Each row is a point on a landscape with many valleys, with its height.
From any point a ball rolls to the lowest of the 6 points nearest to it. It stops when none of these is lower. Distance is the straight distance between rows; heights are no part of it.
k_445: [  3  -2   5  -3 -11  -8 -10  10]  height 711
k_455: [ -9  -8 -19   5  -6  12  18   2]  height 164
k_757: [  3  -7  12  -2 -23 -13  -9   4]  height 438
k_386: [ -6   5  -7 -12  14   5  -2  -1]  height 371
k_247: [ -6  -3 -14  -1  16   7  14   0]  height 175
k_393: [  5  17  42 -12   6  -6 -17   1]  height 682
k_911: [ -7 -10 -20   5   4  12  19   1]  height 147
k_510: [ -8  -1 -11  -7  10   5   9  -1]  height 561
k_620: [ -3   8  -5 -12  21   9  -6  -2]  height 398
k_874: [-10  -5 -13   2  26   6  11  -6]  height 482
k_8: [-5  5 -5 -5  5 -1 -6 -9]  height 349
k_486: [ 21   0  28  -2 -17  -9 -12  -2]  height 157
k_935: [  7  -2  18  -4 -15  -5 -16   5]  height 514
k_666: [  9  17  14   2  16   0 -16  -5]  height 546
k_268: [ -3 -17 -27  12   4  14  20   1]  height 370
k_492: [ -9  -3 -15   5  -8   7  14  -4]  height 226
k_33: [ 11  17  25  -2  13  -3 -14   8]  height 765
k_994: [-4  6 -3 -6  8  2 -9 -9]  height 399
k_612: [ 14   4  28  -2 -14  -5 -15  -2]  height 354
k_601: [  4  -2  11  -4 -16  -5 -12   9]  height 655
k_900: [  0 -12   9   0 -30 -14  -2   4]  height 503
k_10: [ -8  -2 -13  -4  20   5  11  -1]  height 134
k_176: [-10  -2 -13  -2   5   7  13  -1]  height 294
k_145: [-2  4 -4 -2  3 -2 -7 -9]  height 344
k_56: [-10  -4 -15   0  -2   9  17   0]  height 87
k_187: [ -9  -4 -11  -4  25   4   9  -6]  height 473
k_258: [  6 -13  13   1 -27 -15  -7   1]  height 457
k_161: [-16  -9 -16   9  23  10  14  -9]  height 421
k_886: [  6  -1   1   0  -9 -12  -6   9]  height 696
k_174: [  3  -5 -11  12 -18  -8  13   2]  height 248
k_727: [ -7  -6 -16   3  14   7  17   0]  height 203
k_451: [ -4  -7 -17  13 -17   4  14  -7]  height 493
k_74: [  9  13  10   0  12  -1 -16  -5]  height 522
k_97: [-11   0 -10   2  -5   0   7  -6]  height 540
k_860: [ -1  16   5  -6  15   8 -14  -9]  height 233
k_343: [-10   0  -9  -2  -2   0   4  -5]  height 416
k_537: [ 12  17  19   1  13  -1 -15   2]  height 579
k_777: [-11   0 -10  -3   2   5  10  -3]  height 484
k_637: [  7  13  36  -7  -2  -2 -16   2]  height 470
k_257: [ 11   6   9  -2   3  -6 -13   7]  height 430
k_750: [ 14   9  38  -4  -7  -8 -14  -4]  height 431
k_120: [ -9  -7 -16   7 -12   8  15  -5]  height 652
k_772: [-6  3 -7 -4  1 -2 -2 -7]  height 324
k_398: [ -1  -5   2   2 -22 -13   1  12]  height 427
k_794: [-4  1 -9 -9 24  6  4  0]  height 388
k_519: [ -6   8  -4 -10  13   6  -8  -6]  height 440
k_395: [  7  16  40  -9   1  -5 -15   0]  height 615
k_362: [  9  11  25  -4   0   1 -16  10]  height 448
k_599: [  0   0  -6   2  -3 -11  -1  -5]  height 270
k_119: [  2  -2  -7   4 -10 -14   5   3]  height 109
k_342: [  9  16  28  -3   8  -1 -15   9]  height 659
k_742: [ -6  -3 -12   7  -8  -2  10  -7]  height 488
k_308: [ 12   9  11  -1   4  -2 -13   5]  height 458
k_58: [ -3   4  -8 -11  21   7   1   0]  height 379
k_964: [  9   4   4  -2  -2  -8 -11   9]  height 422
k_439: [  4  -1  -4   2  -8 -13   0   6]  height 418
k_91: [  8   6  18  -4  -6  -2 -16   9]  height 483
k_35: [ 25  -6  23  -4 -25 -13  -9   3]  height 435
k_300: [ -7  -9 -20   7  11  11  19   1]  height 153
k_493: [  8  20  34  -7  10  -3 -15   8]  height 778
k_641: [-23  -5 -15   5  31  14   7  -9]  height 537
k_531: [ -6 -11 -22  13 -18   8  16  -4]  height 420
k_575: [  1  -4 -10  10 -10 -11  10  -1]  height 224
k_775: [ -4  -5 -14  12 -13  -1  13  -7]  height 357
k_883: [  9   9  30  -4  -7   0 -17   2]  height 432
k_719: [  2  -3   5  -1 -17  -9  -5  10]  height 762
k_545: [-11  -5 -11  -1  32   8   6 -10]  height 580
k_906: [  0  -6  -5   7 -23 -10   9  11]  height 327
k_546: [ -6 -14 -23  11   7  13  21   0]  height 194
k_649: [ -9  -9 -16   6  20   8  16  -3]  height 307
k_246: [ -7 -20 -31   8 -13  15  18   4]  height 496
k_981: [ -8 -13 -24   7 -15  13  17  -1]  height 299
k_165: [  7   7   2   0   7  -5 -13  -2]  height 443
k_785: [ 28  -4  22  -9 -33 -14  -6   9]  height 612
k_536: [  7   4   0   1   1 -10 -11   1]  height 358
k_71: [ 12  14  16   1  13  -2 -16   3]  height 534
k_251: [ 10  -8  17  -2 -23 -11 -12   0]  height 387
k_875: [-8  3 -9 -8  8  4  1 -3]  height 356
k_130: [-12 -10 -18  10  19  10  16  -7]  height 337
k_448: [ -5 -14 -25   7  -7  16  19   3]  height 291

Two balls start at each pair of points below. Name the first point that both come to, or write none.
k_641 / k_875 -> none
k_130 / k_742 -> none
k_257 / k_145 -> k_599
k_393 / k_362 -> k_486
k_342 / k_395 -> k_486
k_33 / k_537 -> none

Where does a ball stop that starts at each point below?
k_637 -> k_486
k_308 -> k_119
k_493 -> k_486
k_161 -> k_10
k_935 -> k_486
k_451 -> k_56
